Points, in no order, along strands that fork, close into loops and pass close to each other.
(in the rows, 128 means zero)
Two points are linked if the straight distance between their rows is under 202.
Venem: [178  67 122  76 165 166 124 121 100 156 158 140 131  78 114 167 145 136
 138 134 114 135 153  91 117  95 102 149 144 156  73 144  98 158 156 108
 140 137 106 117 153 133 150 137 118 128 123 167 143 109 148 128  92 156
 167 136  92 155 145 128 161  86 151 163 144 121 129 135 140 188 120  97
 162 136 125 157 130]
pekab: [165 104  67 112  90 128 132 106 164  86 167 156  83 195 137 129  97 108
  74 162 117 117 152  70 145  93 111 115 130 130 179 156 202  79 122 110
 113 114 130  92 116 174 134 166 163 164 118  94 139 154 168 130 139 129
 127 147 138  75 120 134 135 132  86 129 121 168 221 134 106 112 136 104
  88 137 121 144 102]
gosob: [158  95 133 115 123 143 120 161 160 102 108 141 197 104 131  66 119 127
  93  90 132 106 106 138 115 129  57 252 147 147 107 138  81 160 129 123
 160 102 164 188 107  99  83  96  86 142  98 124 104 132  87 107 135  79
 121  71 128 143 119 120  93 178 108 209 108 157 101 164 136  89 108  80
 127  94 124  99 174]
Zomam: [133 154 125 166 120  96 138 128 120  85 141 118 111 189 149 124 106  92
  91 198 158 104 141 104 190 124 140  74  84 144 179 170 167  66 111  96
 107 107 113  43 139 148 168 135 207 119 108 106 143 141 171 150 154 168
 111 144 138 107 134 128 145 148 117 128 107 111 182 175 116  83 186 190
  98 148 102 113 157]
luter: [131 106 131 130 100 141 181 117 116 186  46 105 131  92 159  77 116 161
 190  89 168 173 119 114  77 179 149 141 168 103 135 124 112 173 158 186
 117 155 176 192 122 107  95 106  84 133 134 173 130  78 131 100  51  95
 138 135 103 136 158  96 108 111 137  96 176 116 137  80 102 179 107 100
 114 117 146 102  90]
viv: [165 125 104 105 156 120 122 107 129 161 133 175 118 151 122 140 133 113
 109 131 116 117 137 124 147 134 150 133 170 104 145 147 175  86  96 137
  93 112 156 120 129 127 158 108 134 151 119 132 149 154 124 129 117 125
 121 135  98 115 137 133 144 128 111 149 159 119 140 131  96  96 161 124
 106 124 112 136 159]
bot: [166  93  84  81 161 153 108 112 105 161 136 142 120  84 109 191 150 122
 108 128 137 131 117  87 134 109  90 160 166 163  70 126 101 173 157 108
 117 127 132  87 168 127 154 139 112 144 142 171 143 114 155 115  71 139
 185 128 111 184 114 177 194 101 107 154 133 106 119 139 181 146 104 121
 149 123 157 150 108]
kisud: [120 153 126 128 149  74 106 198 111 151 155 104 110 149 109 129 144 118
 161 132  78 110 151 116 145 106 134 149  69 164  79  89  83 130  74  88
 165 101  93 120 138  98 109 129 156  77 135  81 150 129 128 193 173 171
 165 155 169  93 111  86 172 122 109 158 107 151 142 147 128 133 103 155
 131 138 124 119 162]
fud: [111 148 168 123  80  88 116 161 158  95 157 108 118 122 123 120 159 125
 136 111 104 125 141 130 131  62 125 115 100 140 105  85  76 128 107 118
 154 137  99 150 158  91 132 141 103 100 143 102  92 139 144 178 161 140
 157 106 168 117 110  77 109  85 136  90  93 121 114 128 135 154 107 154
 119 124 107 148 151]
fifaf: [125 118 174 115 114 145 111 151 131  64 182 153 198 107  91 124 121 116
  63  89  96 137 143 176  95 125  73 164 147 114  84 142  99 176 129 121
 143 125 112 215 142 106 149 129  81 154 109 130  72 121 137 137 160 103
 136  82 117 134 120 142 126 113 169 163  48 133  85 155 139 111 136 134
 149 136 125 111 182]
meso: [116 100 194 145  87 194 155 119 157 104 180 105 152  76 135  62 105 138
 156 127 107 132 159 152  81 118 130  83 137  93 155  93 141 123 167 190
 113 172 117 171 112 164 135 125 119  90 132 113 109 130 120 114 138 102
 126  95 140 149 127 121  71 108 204 131 127 139 103 104  95 181 150 106
 164 157 121  98  89]
sitiz: [ 73 132  94 116 109 137 111 138 139  74 175 124  90 151 116 197 122 111
  87 131 119 130 111  67 120  85 101  57 101 133  94 163 117 135 142  76
 136 131  88  98 168 154 159 181 154 148 137 119 123 109 175 137  95 166
 152 160 143 103 110 178 152 102 111  82 113  99 166 129 195 128 159 117
  81 138 133 158  62]
Riz: [ 64 181 171 167 103  58  96 167 108  94 113 122 119 120 138 162 159 126
 137 107 153 139 116 114 156  90 120  82  86 141 118 138  79 133  75  85
 146 115  91 109 161  76 155 154 126 110 141 124  90 103 134 167 152 157
 122 132 173 142  97 136 168 135  99  90  64 103  83 162 174 123 128 181
  87 123 144 172 152]
Niza: [143 158 125 155 128 142 174 106 113 147  59  83 149 120 169  88 127 150
 166 132 159 135 117 182 114 217 133 171 182 120 174 139 124 158 159 158
 145 118 182 155 118 116  53 104 135 125 141 175 183 101  90  93 113  83
 101 100  94 130 155 119 118 146 128 100 188 152 114  96  77 148  84 114
 140  95 144  98 124]
geko: [118 102 224 127 134 174 148 119 130 136 163  96 141  99 143  45 113 156
 189 150 103 141 176 146  94 130 155  81 155 104 158  96 143 115 162 183
  99 168  99 162 110 168 142 119 107  76  96 114 159 124 119 120 124 132
  97 109 142 136 150 119  92 106 185 154 153 144 109 110  79 187 131 118
 152 161 129  90 111]
Mib: [143  84 133  96 141 147 113 126 129 144 134 160 182  92 102 154 162 141
  70  88 105 153 105 109 115 121  58 199 156 144  74 133  57 177 137  98
 152 108 137 163 158 107 144 127  67 136 101 134  83 102 117 105 132 102
 180 102 130 171 140 163 146 112 111 171  84 117  87 172 176 114 111 111
 164 116 129 128 140]
Sil: [124 161 144 175 132  98 154 135 119 138  81 120 103 170 159  93 101 166
 178 153 123 116 134 152 152 118 181 124  60 144 148 136 148  80  44 125
 133 107 112 120 124 101 126  84 164 119 122  52 153 137 122 158 167 152
 116 160 162 106 131  69 153 136 103 129 159 114 179 144 105  95 126 195
  76 128 130 115 172]
ler: [115 130 107 131 121 135 122 136 133  70 158 127  91 139 135 169 139 105
  93 162 120 123 127  90 151  81 118  68 103 152 123 148 122 118 128  79
 133 117 104  87 167 131 165 174 178 142 141 135 138 127 185 156 103 177
 139 137 145 126 133 163 169 103 107  95 116 101 161 160 164 127 159 154
 102 135 111 153  98]
Vol: [ 85 155 149 120 134 147  86  86 132 147  95 180 132 129 116 142 150 123
 115  85 144 140 112 163 121 162 158  91 200  51 129 101 169 117 156 194
  83 130 181 124 128 134 167 125  81 129 137 162 121 159 106 115 123  99
 118 138  96 143 109 147  72 125 133 137 129 106  85  92 127  81 153 112
 109 129 142 154 107]
gosap: [ 71 178 192 154  83  68 110 146 126  84  95 140 125 133 116 153 143 149
 137  84 158 183 102 109 162  96 140  80 140 105 134 148  93 133  70 121
 131 145 109 130 154  68 198 131  95 133 135 120  79  96 126 156 119 131
 114 132 156 130  83 132 166 119 115  89  82  71  80 132 161 106 144 180
  67 119 131 166 156]
dud: [172 131  90 144 123 114 138 148 145 112  77  72 119 128 149 142 176 162
 124 144 143 122 124 156 200 124 128 152 125 192 126 143 106 150  96 115
 157 106 156 100 163  66 107 119 164 150 147 139 129 119 129 145 126 128
 161  77 146 156 113 108 165 133  81  93 156 105 150 166 123 129  90 150
 114 110 119 131 162]
Ras: [145 167 113 149 133 136 158 109 143 148  76  82 145 131 149 103 133 147
 153 129 152 125 121 192 133 166 128 164 139 139 155 140 143 146 122 145
 155 109 166 136 116  99  58  89 164 138 147 140 153 135  93 105 140 113
 122  98 104 152 143 126 123 163 129  92 179 124 116 127  97 120  96 117
 135 107 134  97 151]
pilab: [ 96 121 159 107 143 156 127 125 147  96 186 165 170 123 102 120  96 112
 107 124 101 132 136 144  94 135 122  95 124  73 122 113 128 100 144 149
 108 175  99 166 123 163 156 117  85 136 129 113  79 152 104 119 143 115
 127 146 129 135 117 111  94 105 192 132  90 112  88 102 135 145 185 103
 149 151  95 129 121]
Bol: [136 128  43 140 182 129 193 103  71 196 108  97 130 129  89 156  76  73
 149 120 140 101 102 103  70 167 108 130  71 158 119 157 148 178 145 109
 106  92  99  46 146 146  66 129 159 109 151  85 156 107 159  90 123 143
 155 185  72 162 202 185 162 171 111  93 167 114 144 107 189 108 113 157
 149 129 149 115  72]
livu: [140  87  34 104  80 120 121 117 156 130 135 179  85 195 118 129 103 115
  71 121 142 108 142  81 146 116 109 146 129 103 158 159 200  84 108 122
 112 116 158 114 113 167 119 150 146 181 139 114 140 157 161 107 121 106
 129 161 130  79 114 146 106 134  92 144 138 157 216 137 117 109 131  76
  84 126 126 136 103]
Vok: [129 141 159 113  78 161 107 127 168  59 155 129 151 134 134  99 157 138
 135 140 125 135 124 185 127 146 137 122 160 116 148  85 157 125 163 174
 131 145 147 152 122 132 153 142 120 132 123 127 120 140 124 120 149 112
 114  66 152 129 103 116  95 123 159 136 103 140  92 124 106 118 127 112
 147 133 123 123 157]
Veb: [119 119  80 140 125 150 125  59 135 175 109 173  90 131 130 116 129 111
 103 112 142 102 123 142 119 166 138  99 182  88 148 128 183 113 147 168
 101  73 191  68  94 161 106 144 142 140 152 174 160 129 127 120 133  69
 108 151  66 114 148 169  53 155 124 154 162 162 160  92  78  98 147 105
 126 113 142 133  79]
vuda: [114 100 186 122 147 148 147  90 100 170 116 133 128 108 165  57  82 168
 172 129 117 145 165 124  80 144 176  97 162  95 171 132 163 109 174 166
  90 174 132 169  83 194 130 121  86  97  88 140 156 117 103 107  98 111
  69 153 121  98 153 120 113 127 182 160 143 165 119  79  94 191 113 107
 142 126 159  95  78]
Kos: [121 140  66 123 177 141 153 123 103 177 118 102 113 113 109 162  98  84
 157 138 143  91  98 117  98 129 126 118  55 141  95 134 132 163 138 116
 114 121  97  56 159 127 101 124 147 118 142 121 125 120 143 104 118 153
 163 163 110 164 151 172 154 158 131 103 171  99 130 119 183 103 127 164
 154 131 167 136  88]
puso: [169  97 121  89 174 144 125  99 100 165 154 164 115 147 118 129 121 124
 133 153 100 129 153  88 131 129 163 122 164 120 136 127 170  85 124 132
  90 140 128 116  97 168 133 125 138 143 103 138 172 143 121 139  95 148
  95 163 112  99 147 123 130 136 136 165 155 150 157 123  93 147 159 107
 132 132 131 129 134]
nimet: [118 101 111  80 113 151 108 115 141  90 181 159  86 158 103 165 125 148
  82 114 108 134 132  49 115  94 104 105 143 102 103 154 140 107 145  98
 140 157 109 124 139 168 153 172 113 173 141 132 130 146 156 134  84 149
 157 155 140  93 108 149 141  98 113 117 121 127 172 117 155 155 147  84
 110 135 123 184  71]
gad: [114  86 152 133 159 139 179  78  74 203  99 158 129  80 150  82  88 161
 131  98 131 152 143 100  54 159 159  95 164  98 156 157 175 116 175 144
  95 154 134 177  96 193 116 121  86 133 118 137 125 133 104  87  74 101
  93 198  89  96 164 133  83 118 178 138 130 124 159  74 121 174 153  83
 131 131 142 110  60]
Vel: [121 108 138 147 131 134 180  86  83 218  49 165 115  61 142 109  81 185
 137  67 144 157 143  86  46 166 170 111 157 112 136 146 149 156 157 156
  96 157 143 185 106 182 130 110  87 138 129 139 125 123 140  92  51 118
 118 197  95 107 147 120  89 115 153 118 150  81 175  69 138 159 121  95
 118 125 159 121  46]
fim: [117 120 116 125 102 122 131 128 161 140 120 142  98 162 141 108 102 145
 155 125 140 107 116 109 112  94 131 120  97 109 139 128 157 100 109 143
 149 135 107 142 120 119 111 130 127 152 136  91 110 142 126 132 127 131
 150 149 175 107 126  90 103 124 125 101 149 127 172 127 142 130 107 108
 102 128 130 135 110]
vubu: [123 163 132 129 121 130  67 105 130 118  74 120 124 127 131 193 177 149
 133 112 158 154  95 166 167 152 140 124 173 134 131 101 139 136 150 151
 139 129 163 120 140  93 169 140  85 138 134 172 122 132 115 106 109 114
 121  94 136 178 105 165 151 136 107 102 112 111  57 125 160  92 118 149
 125 117 177 155 146]
kuzi: [142 150  99 145 105 118 122 132 165  91  62  84 129 153 156 133 169 162
 131 131 175 143  98 169 190 145 154 142 141 165 144 119 135 127 116 136
 147 127 167 116 150  73 113 127 142 145 144 144 115 124 119 125 115 112
 142  60 155 165 104 103 142 138  75  86 152 124 124 146 122  92 103 139
  89 106 123 148 158]
rit: [124 138 127 152 120  96 149 122 133 150  68 132  94 159 166  93  85 163
 163 139 150 113 117 119 115 100 174 129  58 136 140 153 145  94  58 130
 137 115 101 129 139  80 122 111 150 119 146  61 121 135 158 145 145 150
 133 159 177 111 111  75 138 133 109 106 155  96 188 135 134 103 118 170
  63 108 146 137 136]
Korer: [127 164 148 170 123  73 135 149 126  92 101 139 109 183 159 107 106 139
 137 196 150 116 126 131 185 118 162 106  64 153 155 147 143  67  43  96
 122  99 103  78 124 130 160 117 176 108 116  95 149 143 142 163 168 168
 118 151 157 102 123  98 162 125  87 152  99 111 169 182 121  66 152 202
  63 138  91 124 188]
diro: [ 75 180 153 129 131 122  72  81 114 148  85 151 136 133 107 173 165 112
 114  84 162 154 100 164 144 159 150 106 176  72 135 102 151 118 133 174
 102 116 181  97 123 111 176 127  82 141 137 160 125 149 106 100 130 107
 114 122 104 158 112 180 105 149 111 111 111  84  49  97 155  57 143 145
 110 121 163 144 121]
Vud: [128 152 148 149 186  84 120 172  93 165 136 108 124 127 116 135 128 109
 175 140  95  99 126 162 155 127 153 139  53 142 108 102 109 100  83 118
 143 110  98 120 128 100 142  94 173  96 112 108 134 115 111 169 170 167
 127 147 139 127 133 115 159 143 136 159 139 122  97 145 128 107 132 169
 156 146 117 124 179]
keze: [147 113 222 121 146 173 119 129 126 145 129  93 162 102 144  60 148 164
 210 149 126 159 154 168  91 148 171 116 166 117 133 102  99 132 157 168
 114 170 134 173 112 138 137 107  77  94 100 148 166  98 124 116 114 127
 110 100 121 139 157  63 117 104 176 174 163 140  91  90  62 185  95 114
 139 137 133  96 151]
galol: [147 163 123 124 162 123 108 140 123  92 177 131 119 153 104 172 148 101
 109 170 108 120 133 132 171 118 136 126 122 150 126 103 138 118 151 131
 120 116 107  81 107 133 166 138 163 133 111 139 135 123 136 142 165 175
  96 119 150 110 132 147 156 160 127 154  88 142 107 151 138 109 143 145
 156 152 115 121 171]
toki: [139 114 142 138 117 145 164 108 103 195  56 131 130  78 148 105  99 180
 187  90 161 169 148 101  56 133 164 112 145 102 132 118 115 180 142 175
 120 184 147 194 122 135 117 118  71 119 119 162 119  85 132 102  59 120
 142 176 116 119 154  88 110 118 163 102 177  83 156  82 117 183 109 106
 132 115 165 122  58]
felo: [155  82 155  90 156 171 119 125 123 111 196 161 155  93  92 162 136 107
  99 121  92 142 142 103 102 108  72 149 131 129  65 152  90 149 146  99
 130 142 108 160 148 139 148 130  92 128 114 148 121 120 136 123 128 149
 144 125  93 158 145 129 139  97 183 164 103 124 111 130 140 145 163 114
 162 154 101 135 134]
tive: [158  97  82 126 100 108 116 172 150 108 127 102 113 116 141 172 169 141
  83 141 117 113 145 114 182  84  85 153 117 191 113 150  63 164 105  76
 174  93 129 115 177  80 121 146 168 145 150 133 116 120 164 150 135 144
 171  92 149 139 120 122 164 110  73  97 112 133 147 178 149 140  93 141
 110 126 115 137 132]
fakob: [138 136 136  89 140 153  96 134 114 128 167 125  93 131 122 108 140 164
 162 174 104 132 147 127 145 109 158 123 132 124 142 103 155 120 137 147
 120 153 122 105  83 153 134 131 143 115  91 121 181 128 122 136 123 154
  94 122 154 108 136 109 125 130 128 162 149 162 144 129  99 158 116 122
 150 130 135 115 134]
pubas: [137 114  87 132 118 103 124 162 133 102 152 112  91 108 143 186 158 112
 105 144 127 107 139  96 164  78  97 109  97 178  87 147  69 145 117  65
 163 110 107  84 187 109 133 158 174 137 154 134 136 122 177 157 111 172
 165 108 138 143 125 139 176 100  92  80 127 101 153 166 165 145 118 159
  97 133 127 138  98]
Bopu: [169 119 115  90  97 137 111 161 170 117 103 107 144 116 153  90 155 171
 149 109 141 146 128 141 144 125 115 206 164 151 104 114  90 143 112 145
 159 142 163 169 131  81  91 122 104 144 124 137 118 123 107 136 128  96
 138  77 146 141 118  85 122 137 103 136 143 152 127 134 105 156  89  84
 124 102 115 133 168]
Bezo: [147 161 136 169  85 126  81 128 149  36 112  87 127 156 149 158 169 151
 109 183 144 153 126 175 197 151 152 103 169 166 189  94 158 134 163 135
 142 133 161  96 121 110 144 160 153 149 117 150 139 163 150 127 140 128
 101  38 159 137  87 155 123 150 101  94  89 153 118 142 114 112 134 154
 145 136 130 136 168]
Gak: [120 110 188 113 116 152 142 130 110 168 112  89 150  88 165  68 125 155
 208 153 150 143 164 162  90 149 132 131 138 131 146 120 108 162 195 154
 149 164 153 175 101 141 102 142  89  98 119 184 158  82 126 106 100  77
 100 110 112 116 160  94 115 110 169 131 150 162 109  87  68 212  68 109
 159 121 156 109 100]
mip: [121 134 184 120 111 122 112 138 162  85 169 160 170 132  96 122 137 111
 109 106 110 130 124 171 122 129 107 148 126 105 116 119 122 127 123 145
 128 141 112 192 132 104 155 118 102 133 130 114  82 141 108 131 147 112
 127 104 134 123 103 107 116 106 167 144  97 120  91 132 144 114 145 122
 136 131 102 133 166]
Vop: [152  99  85  87 152 149 112 123 115 183  93 156 146 103  90 181 148 151
  73  93 120 138 106  99 144 125  76 189 183 148 110 133  97 164 132 105
 122  97 160 121 163 108 150 119  96 147 139 129 129 105 129 102  89  87
 181 117 122 165 129 180 174 124  74 157 123 102  95 165 175  96 102 109
 129 112 134 131 137]
legoz: [103  77  45 124 104 153 145 113 162 133 177 148 128 162 108 145  79  77
  82  93 137 119 103  69  83 141  67 121 112 102 101 149 151 125 153  94
 128 142 122 120 117 208  89 157 116 145 129 127 112 161 103  96 114 122
 128 180 101  85 122 151  78 153 130 137 135 164 184  87 155 137 161  54
 141 142 121 120  50]
bodom: [130 127 169 160 173 110 188 159 101 166 140 113 174  94 121  99 122  94
 157  92  97 101 125 160  95 164 148 165  84 114 134 124  89 130 100 129
 128 115  93 182 100 112  92  62 148  99 139  85 114 110  88 136 164 117
 115 154  82 147 156 112 102 118 176 114 158 118  89 129 104 124 117 150
 169 125 114 111 149]
pabib: [125 167 159 157  91 160  72 120 150  56 105  93 144 145 155 118 165 138
 133 158 140 149 117 199 153 169 161 102 171 136 172  72 159 116 166 158
 148 146 157 114 152 114 152 149 136 136 135 160 129 149 139 111 149 111
 105  31 157 156  97 153  93 129 134  99 106 147  66 115 115 113 145 144
 144 130 139 135 157]
daloz: [118 136 105 119 138 163 115  89 135 145 145 172 138 119 119 102 148 100
 108 126 146 119 131 153 112 161 130 112 178  92 132 121 173 131 169 162
  92 117 174 108 108 152 129 135 104 129 137 170 134 146 101 105 126  92
 110 136  80 136 123 156  78 142 161 151 125 150 114 112 102 113 152  95
 150 132 139 119 122]
Bas: [142 145 135 104 172 156 102 135 114  86 208 106  87 143  99 136 147 125
 132 183  88 130 156 109 151 114 148 125 124 151 133  91 139 123 163 136
 110 139  98  85  79 167 147 136 155 116  89 112 171 124 128 141 152 168
  89 122 159 100 124 127 148 148 131 176 116 170 128 135 122 145 134 138
 178 158 115 100 160]
Dulav: [ 88 146 179 142 114  54 141 154 130 105  90 161 146 127 126 168 135 137
 109  94 130 164 105 113 157 127 152 108 153 101 153 162  96 108  40 106
 113 137 113 144 167  80 203 100 125 125 124 108  86 114 123 156 113 131
 118 135 140 122 101 141 159 101 106 128 105  81 104 150 138  92 171 177
  54 124 100 157 174]
Rini: [107 175 157 148  77  69  97 164 133  85 121  90 119 118 131 143 181 139
 130 123 147 142 126 157 167  86 133 117  98 162 107  96  74 137 115 106
 151 130 114 123 148  65 133 153 113 115 143 119  89 125 134 172 171 142
 138  92 192 142 107 116 135 120 113  78  75 116  87 162 155 142  99 173
 128 116 127 147 164]
pupav: [109 110  75 150 171 133 196 136 105 184 123 101 162 123  93 139  81  69
 139  95 130 115 103 112  63 154 112 139  73 129 132 155 147 152 129 101
 122 112  72 109 111 183  47 112 145  88 144  84 130 114 121  93 163 140
 123 194  55 143 196 157 108 144 117  71 165 129 121  96 168 109 133 130
 165 117 133 113  68]
fonod: [154 172 100 127 162 120 102 113 127 121 122 140 117 169 130 157 131 125
 124 162 148 117 125 151 173 141 164 117 131 120 151 113 175  86 125 145
 118  98 149  76 108 126 141 125 158 136 118 137 158 140 122 124 157 151
 105 111 137 130 122 131 155 160 108 144 136 126 113 136 113  79 139 142
 135 124 133 125 163]
vali: [120 136 138 129 114 117 167 127 101 145  93  76 154  88 171  72 134 142
 187 124 159 131 137 165 110 180  91 184 152 146 158 133  98 168 183 150
 157 157 176 172  97 124  55 132 106 121 123 191 152  84 104  91  98  78
  93 105  96 128 147 106 112 130 140 112 159 167 125 100  76 206  53 104
 159  99 154  92 102]
Satel: [159 127 127 100 130 132 123 149 154 135 108 127 177 115 137  95 148 140
 133  96 141 117 120 158 141 133  92 222 150 151 106 123  93 140 116 143
 157 106 162 188 119  92  79  90 109 126 117 125 122 122  75 108 130  86
 127  90 132 146 124 107 112 158 124 174 142 146  98 145 121  98  91  83
 141  97 113 102 184]
pima: [142 170 132 141  98 124  87 138 136  49 130 105  94 132 156 181 161 138
  95 207 158 151 125 127 196 122 146  74 127 169 181 108 147 113 156 117
 127 129 133  58 108 129 171 177 161 145 126 149 136 152 163 147 130 152
 106  71 155 138 100 150 157 144  98  88  74 142 129 153 131 139 131 148
 135 133 133 144 138]
niki: [154 180 117 183 103 140 139 114 152 113  57  54 129 173 158 104 135 176
 154 149 141 126 132 206 174 175 154 155 130 156 159 126 143 124 116 146
 154 125 187 112 118  96  58 104 172 141 135 151 164 143 100 126 136 110
 136  81 150 141 115 101 135 159  92  96 203 139 136 120  89 103  91 121
 128  99 115 116 158]
dubem: [116 131 164 146 137  59 134 153 141 144  99 166 129 137 126 147 106 133
 137 119 102 115  89 130 157 117 172 127 111 109 136 133 114  81  24 110
 129 132 104 150 133 104 172  99 131 108 131  90  98 140 120 167 144 147
 126 171 152 109 117 115 163  93 116 157 129  92 123 148 141  89 157 167
  76 125  94 144 185]
zop: [104  87  93 115 135 161 148  93 116 180 147 161 117 108 129 100  96 103
 124 116 126 117 117  85  83 151 114 106 137  98 126 151 167 121 166 127
 101 149 118 146  90 196  91 131 112 125 132 135 115 153 102  87 101 105
 103 193  91 109 133 145  71 136 156 136 131 146 167  88 131 163 138  57
 152 145 138 117  53]
rera: [131 153 133 149 200  89 144 155  84 193  96 105 137 100 108 142 126 110
 182 131 120  96  98 147 115 128 148 159  53 140  88 109  90 140  86 117
 140 103 100 105 147  89 111  86 158  88 144 126 124 118 121 161 154 152
 152 142 121 153 140 134 177 146 132 139 160 110  97 141 142  92 121 174
 149 133 134 135 155]
maba: [161 107  88 136  96 104 140  92 146  96 151 141  98 197 135 136 115  84
  72 186 137 104 172  95 178 108 126  89 125 134 182 178 187  84 123  96
  96  96 156  61 134 155 150 148 204 148 123 106 140 143 178 150 152 148
 113 147 115  88 135 149 129 134  97 109 126 136 199 156 104  92 156 153
  81 149  91 125 128]
ritob: [123 150 100 136 201 109 131 141 102 208 102 120 141 111  95 149 121  83
 154 119 139 100  62 139  87 123 131 152  56 122  89 116  97 148 109 116
 113 115  91  91 144 117 101  87 131 102 150 117 120 115 107 120 142 138
 165 156 117 179 146 154 157 153 139 132 159  95  77 132 182  78 122 163
 150 120 149 132 138]
Ziz: [116 143 168 146 151  98 147 161 134 140 159 117 137 139 126  82 127 115
 173 120  89 105 120 152 131 124 152 148  90 111 118  82 104 119  80 136
 143 127 107 172 107 107 112  80 151  91 130  72 113 139 100 163 176 127
 113 143 136 101 125  78 106 116 154 145 148 141 121 136 111 131 120 154
 153 132 100 110 182]
Tuf: [129 119 106 116  95 123 141 147 148 151 132 120 108 136 145 106 118 133
 161 104 129 101 130 112 133 103  98 176 116 127 121 138 121 140 104 134
 168 129 125 165 128  88  78 116 123 145 129 112 122 126 114 120 123 121
 152 112 134 116 120  91 114 133 106 104 151 131 164 129 124 155  84 105
 132 107 117 131 121]
pez: [123 109  39 122  81 135 119  78 140 148 134 166  84 156 124 125 100 101
  89 129 149 109 129 109 145 142 117 118 168 118 163 136 188 114 151 155
 108  88 179  80  93 160 108 155 153 159 156 163 139 138 145 108 115  86
 114 143  90 110 109 155  74 166 110 147 140 187 203 124  89 117 130  91
 133 118 139 130  84]
pugi: [112 112 112 146 171 127 171 154 101 171 165 107 147 129 113 103  97  76
 160 107 116 110 131 140  82 131 115 147  73 119 111 136 124 135 124 109
 139 132  75 154  92 154  66 101 153  93 125  92 118 112  95 111 147 140
 112 173  95 120 170 123 106 132 153 101 150 152 110 110 135 147 128 137
 181 128 123 114 105]
fozo: [133 154 118 144 113 104 103 133 123  40 149 125  79 147 143 199 125  98
  71 190 155 129 136  84 172  90 119  53 108 157 160 140 132 130 159  84
 119 116 103  46 131 136 165 187 182 152 117 147 119 120 179 153 137 165
 122 109 146 113 111 160 168 145  89  91  79 136 143 148 149 138 140 152
 113 131 130 148 106]
ribef: [110 142 165 113 120  71  92 188 125 122 167 120  91 122 106 132 157 142
 144 122  73 131 147  95 139  86 132 142  93 149  81  84  66 112 100  81
 144 116  92 143 140 116 148 149 125  92 140  91 141 156 141 195 166 172
 155 127 174  99 105  72 154  95 101 140  70 139 115 144 128 152 109 139
 118 141 128 149 163]
sisib: [138  88 140 109 145 160 111 136 123  72 177 156 193  99  94 160 118 104
  52 105  93 135 132 129 104 116  49 183 143 131  52 145  83 188 149  94
 145  99 107 185 144 114 142 146  79 138  95 144  99 111 138 124 146 114
 149  90 108 152 137 148 148 120 169 176  58 136  94 158 142 118 152 130
 173 140 125 106 149]
giki: [111  61  88 101 116 154 125 103 144 126 194 177 127 157 104 147 106 113
  57  99 102 122 118  54  90 130  94 123 154  99  88 185 144 105 137  97
 124 163 119 159 143 207 131 149  97 183 138 128 129 179 126 116  86 131
 149 181 127  81 123 141  97 114 133 156 115 130 187  92 140 152 183  58
 100 145 104 154  75]
tef: [ 94 111 161 122 114 204 143 106 143  98 184 140 165 108 105  96  95 120
  98 131  92 138 166 153  73 131 119  68 130  72 126 112 148 112 178 167
  86 167 105 149 122 189 140 137  92 114 134 116  90 149 107 107 140 105
 111 134 124 144 115 151  77  98 217 140  84 126  99  99 108 146 184 106
 157 165 105 115  77]

A tip is a point with one link. Name the tips that can be reached along the links from each point below, in the order of the rows.
Vud: dubem
daloz: gosob, vubu
toki: luter

A fork is a point with three links, a tip a point with one. Leave the first point through the second and follow the links. Name the first fork or tip that comes.
kuzi / niki: geko
Bopu / Tuf: vubu
pez / livu: gosob
Ziz / bodom: Vud
ler / sitiz: gad
